The views of a scene show one set of named points, each view turned or mirrored, and shifted as a whole, with a little noise and some points left out.
In the rows, zero is written as 128.

Scene 1
View 1
j134: [127  89 177 129  91 116 154 120 201 175 161 146 118 109 184 132 156 110
  59 172  88 121 150]
j496: [136  96 169 111  94 115 158 114 169 182 144 158 106 116 188 128 158 117
  56 175  88 128 141]
j811: [136 118 116 146 105 137 165 144  93 161  94 161 138 114 171 182 148 140
  75 162  93 114 120]
j297: [112 129 110 187 130 144 136 152 190 180 144  88 166  52 196 100 113 110
 170 203 148  76  91]
j204: [ 94 103 103 218 162 162 176 122 179 158  81 124 148 113 137 253 157 113
  84 140 134 114 139]
j459: [120 116 130 166 118 135 144 140 178 175 139 115 149  77 186 123 130 116
 126 186 122  94 113]
j286: [139 116 135 132  94 127 153 143 123 170 125 148 135 100 187 133 141 134
  90 178  96 109 119]
j856: [138 135 116 138 106 131 145 149 114 180 123 129 147  73 203  94 120 132
 137 200 118  93  89]
j617: [145 122 138 123  81 123 145 152 120 172 139 145 142  87 200 101 131 136
 104 190  91 100 108]
j492: [132 124 131 146  99 128 139 151 152 178 146 121 149  72 202  92 123 124
 133 198 112  90 102]
j889: [144 110 154 120  71 117 144 153 134 165 153 150 138  95 199 105 139 135
  86 183  75 103 127]
j253: [125 112 133 150 120 133 158 128 158 178 122 135 133 101 179 147 143 118
  97 177 116 112 119]
View 2
j286: [108 106 124 161 156 134 154 136 106 118 139 119 129 107 113  38  90 122
  79  92  95 107 116]
j889: [ 98 108 105 160 167 146 127 139 121  87 125 122 121 106 114  22  94 139
  70  83  95 113 118]
j297: [142 144 153  89 121  87 128 161 102 138 117 116 170 134 156  66 106 177
 155  55  57 113 148]
j811: [117 102 149 177 154 137 198 124 106 151 156 124 112 105  95  45  70 102
  70 110 109  90 109]
j134: [ 90  95 124 193 190 138  86 128 125 123 114 110 110 141 124  60 123 131
 112 101 109 115 121]
j492: [118 128 123 120 141 116 131 154 104 106 126 117 155 111 138  38 100 156
 105  63  73 115 130]
j459: [124 124 145 133 146 110 127 145 106 138 123 113 143 130 137  60 105 149
 129  77  80 110 133]
j204: [140 111 215 184 151 102 187 107 119 233 141 117  97 164 106 109  81 105
 155 136 115  74 131]
j617: [109 115 111 143 151 135 147 147 107  97 135 122 141  98 119  24  92 138
  73  75  85 113 117]
View 3
j492: [123 130 136 161 117 123  71 158 180 158 108 115 130  93  96  93 145 157
 155 115 130  81 133]
j856: [127 130 126 156 115 135  63 162 174 159  92 133 126  94  92  91 148 145
 162 111 136  83 146]
j496: [ 92 191 143 148  97 146  90 168 134 109 165 143 135 102 125 113 175 199
 149 110 174 120 106]
j889: [117 159 117 146 134 137  50 177 159 138 153 125 133 104 116 102 176 187
 142 104 166 102 129]
j297: [126 114 166 166 103 105 102 126 193 167  88  91 130  94  83  91 100 127
 156 124  88  62 141]
j459: [115 146 155 152 104 123 100 138 165 142 122 108 132 104  99 101 125 145
 148 114 119  88 136]
j286: [114 164 124 137 118 151  69 164 144 133 134 138 129 112 109 102 162 157
 147  99 158 110 148]
j204: [ 93 206 181  99  85 161 164  96  96  91 152 105 135 163 108 117  87  86
 121  90 114 126 188]
j617: [123 145 116 149 125 142  52 175 163 149 123 136 128 101 105  96 169 165
 153 105 156  97 140]
j134: [ 93 186 158 150 103 125 104 152 144 111 179 110 137 106 126 116 153 202
 140 113 154 110 100]
j253: [105 171 152 142  95 146 104 144 140 123 130 132 132 113 108 107 139 148
 149 107 141 107 140]
View 4
j492: [143 192  72 130 121 140 184 115  67  75 135 140 133 125 110 122 111  98
 131 135 175 156 115]
j459: [137 183  96 146 142 121 175 106  73  63 143 128 129 130 129  88 117 106
 133 156 187 162 128]
j889: [177 178  94 136  88 136 167 109 107 106 112 137 150 123 100 150 105 114
 154 115 159 134  98]
j297: [115 198  67 132 161 125 177 114  40  40 151 130 119 130 123  80 110  83
 114 171 198 178 135]
j204: [153 135 178 200 171  88 148  67 140  80 158 104 145 132 177  22 177 162
 149 160 191 168 146]
j856: [139 186  63 130 122 151 198 107  66  87 146 148 135 118 118 120 137 110
 112 109 169 160 114]
j617: [161 180  79 133  99 146 184 107  90 102 125 141 145 121 108 141 121 114
 137 106 161 145 103]
j496: [188 176 136 170  88 124 201 113 125 105 110 127 145 135 134 145  99 137
 183 129 175 103 109]
j253: [159 169 120 164 127 124 188 101 104  86 137 125 138 128 142 102 130 131
 148 134 179 140 122]
j811: [170 146 122 163 111 131 169  78 134 124 140 134 161 117 138 100 176 155
 138  90 154 154 110]
j134: [182 178 138 165 103 108 176 112 121  87 106 117 138 139 127 130  82 121
 188 158 184 115 114]
j286: [164 172  96 145 105 137 180 100 102 102 130 137 148 122 119 125 134 123
 139 109 162 147 107]

Which points are out of place in each view (at most two, in the order of its rows)? Write none if all are in place.
view 1: j134
view 2: none
view 3: j856
view 4: j459, j286

Scene 2
View 1
j175: [131 147  96 142  97 206 203 110 132 132 128 126 118  91 123 129 134 133
 138 142 152 170  72]
j647: [ 67 100 124  99  70 210 208  80  79 143 130 139 137 132 140 185 126  91
 165 153 216 130 105]
j191: [ 76 115 123 116  91 177 193  46  65  91 115 129 127  98 134 141 117 123
 142 159 159 163 113]
j742: [100 142 131 120  94 187 199  77 108 120 157 110 122 123 118 151 137 120
 150 153 179 144 116]
j556: [129 163  96 155  97 207 209 104 145 151 143 129 115  73 130 116 153 149
 130 147 150 177  57]
j444: [134 175 100 165 101 195 202  91 142 136 143 124 110  61 129 100 153 161
 122 149 131 190  62]
j711: [ 98 118 114 112  87 204 202  91  98 119 123 126 128 121 124 158 120 107
 152 148 179 147 104]
j212: [ 66 126 127 128  86 179 199  36  69 116 131 138 129  87 146 139 138 135
 138 169 169 165 100]
j168: [140 171 101 153  98 209 211 119 159 156 161 117 112  89 119 128 156 142
 136 141 159 166  65]
j944: [143 153  77 159  97 209 202 116 138 132 111 136 113  62 127 107 134 151
 125 140 122 193  47]
j189: [100 112 115 100  88 205 201 102  95 112 118 120 127 139 116 169 107  95
 159 143 184 139 116]
j705: [117 142  97 141  88 206 204 102 122 142 122 136 121  82 135 126 139 135
 136 143 153 174  63]
j56: [107 109 107 107  94 195 193  91  83  82  98 120 125 125 113 150  94 104
 150 144 154 155 116]
j288: [151 154  91 140 100 210 201 131 150 125 129 110 112 104 107 129 127 127
 139 135 145 166  80]
j449: [170 176  82 164 111 200 197 131 162 114 122 106 104  75 105  94 131 153
 122 133 109 193  62]
j429: [ 96 114 119  99  88 198 197  92  91 104 120 117 127 140 116 167 109  97
 158 144 183 138 122]
View 2
j168: [ 81 135  98 133 124 111 144 121 104 176 120 155 170 173 174 176 157 121
 108 149 128 157  90]
j711: [122 137 140 121 147 121 140 116  67 166  97 124 123 160 114 115 154 128
  94 118 161 130 129]
j288: [ 93 109 109 141 141 127 154 122  92 183 132 126 151 177 159 151 140 120
 121 145 107 150 107]
j944: [ 70 135 108 119 170 138 157 126  98 183 124 130 146 191 193 197 142 136
 124 108 101 167  76]
j191: [140 127 161 128 157 125 140 138  80 146  63 113  97 158 132 144 152 132
  94  80 167 113 148]
j56: [135 108 152 134 160 134 147 123  69 164  97  96 101 166 115 109 141 127
 111 103 139 119 148]
j429: [134 122 148 128 140 122 141 117  64 164  99 114 116 157  97  93 151 124
  96 127 160 120 144]
j647: [129 169 152  99 146 114 130 107  47 163  88 137 121 152  83  85 168 133
  77 115 194 127 128]
j189: [129 126 143 125 143 121 141 110  57 172 106 117 120 159  98  90 151 124
  97 129 158 126 138]
j212: [130 148 159 120 153 116 133 142  89 139  56 139 109 156 143 166 162 135
  86  77 184 120 131]
j449: [ 79  90 100 153 147 133 162 134 118 181 128 122 152 189 202 200 130 122
 137 132  79 157  99]
j742: [127 131 138 131 125 107 135 125  85 153  82 136 131 152 124 127 158 121
  91 126 170 121 140]
j556: [ 81 141 107 126 141 119 146 128 105 171 108 149 159 175 184 194 152 129
 109 124 130 158  88]
View 3
j742: [124 113 158 139 133 113 157 112 197 122 159 138 111 123 107 170  86 106
 124  94 120 107 131]
j705: [154 115 105 178 149 132 158 105 165  85 141 117 110 125 141 184  88 135
 113 103 167 104 121]
j556: [159 115  88 175 141 141 169 106 153  84 146 110 108 128 130 206  75 142
 121  95 166 134 131]
j288: [152 107  78 168 151 116 142 117 174 102 155 127 100 113 139 175  84 161
 102 104 123 139 134]
j175: [151 113  98 173 151 125 154 110 169  93 147 121 107 121 138 180  86 144
 110 101 147 119 128]
j647: [131 125 201 181 114 107 160  93 215 106 133 157 132 133 137 133 129  76
 102 108 122  74 109]
j711: [130 115 156 165 141 110 146 109 201 109 144 142 118 121 136 147 105 113
 110 108 126  85 116]
j429: [118 110 167 154 143  96 134 112 214 121 147 153 116 115 133 132 111 111
 103 110 107  80 119]
j444: [154 113  89 162 150 145 168 111 151  88 149 103 106 126 125 212  65 146
 129  95 177 124 133]
j189: [123 111 161 163 141  97 137 110 210 119 146 154 118 116 138 131 115 114
 100 111 104  85 120]
j212: [121 118 179 140 151 131 161 109 183 105 142 120 122 127 117 179  81  94
 138  98 180  52 114]
j56: [114 103 147 148 174  96 120 122 206 118 147 145 108 104 143 133  99 132
 105 116 125  57 116]
j449: [153  99  36 157 177 131 139 126 149  95 160 105  91 109 137 202  57 189
 115 102 152 144 140]
View 4
j191: [118 131 144 109 169 119  66 158 116  92 142 115  89 104  81  73  86 103
 140 126 171  91 127]
j189: [134 128 161 130 124 111 100 147 120 117 135 112 101 112 100  70  91  84
 132 201 165  86 128]
j705: [138 104 146  98 125  95 129 159 105 118  76 132 115 133 118  73  83  89
 148 115 177 126 148]
j647: [138 118 177 130 140 107  93 163 109  88 132 110  69 125  99  53  68  96
 143 216 165  59 165]
j175: [137 111 144 102 112  95 138 155 108 125  76 125 125 128 118  78  94  82
 147 124 175 130 133]
j556: [140 114 143  88 112  80 152 164  98 116  49 122 121 137 122  74  94  85
 159  97 183 140 138]
j168: [142 125 148  96  95  73 167 165  97 116  43 107 124 137 125  74 100  76
 164 124 184 137 129]
j212: [122 129 147  97 170 108  79 176 105  74 118 106  77 118  88  64  80 106
 155 112 177  90 146]
j742: [127 152 154 116 127  93 114 166 108  93 107  87  93 111  94  69 102  86
 154 163 177  94 115]
j56: [126 122 147 126 140 123  83 138 126 126 148 127 115 100  89  83  96  89
 120 163 163  99 115]
j429: [130 134 160 132 131 113  94 148 119 111 140 107  97 108  94  70  93  86
 132 197 164  84 123]
j944: [137  94 132  86 117  94 142 149 107 139  59 146 142 133 125  84  92  84
 145  76 178 153 139]
j449: [133 118 122  91  98  91 160 143 112 150  53 131 162 120 122  98 118  71
 146  76 182 171 100]
j711: [132 123 158 122 133 108 103 154 114 107 122 112  96 118 100  67  86  89
 139 175 168  91 136]
j444: [133 117 135  82 121  84 144 167 100 111  54 120 121 131 117  75  97  86
 162  78 185 142 134]

Which points are out of place in each view (at most two, in the order of its rows)? Write none if all are in place.
view 1: j444
view 2: j944, j742
view 3: none
view 4: none
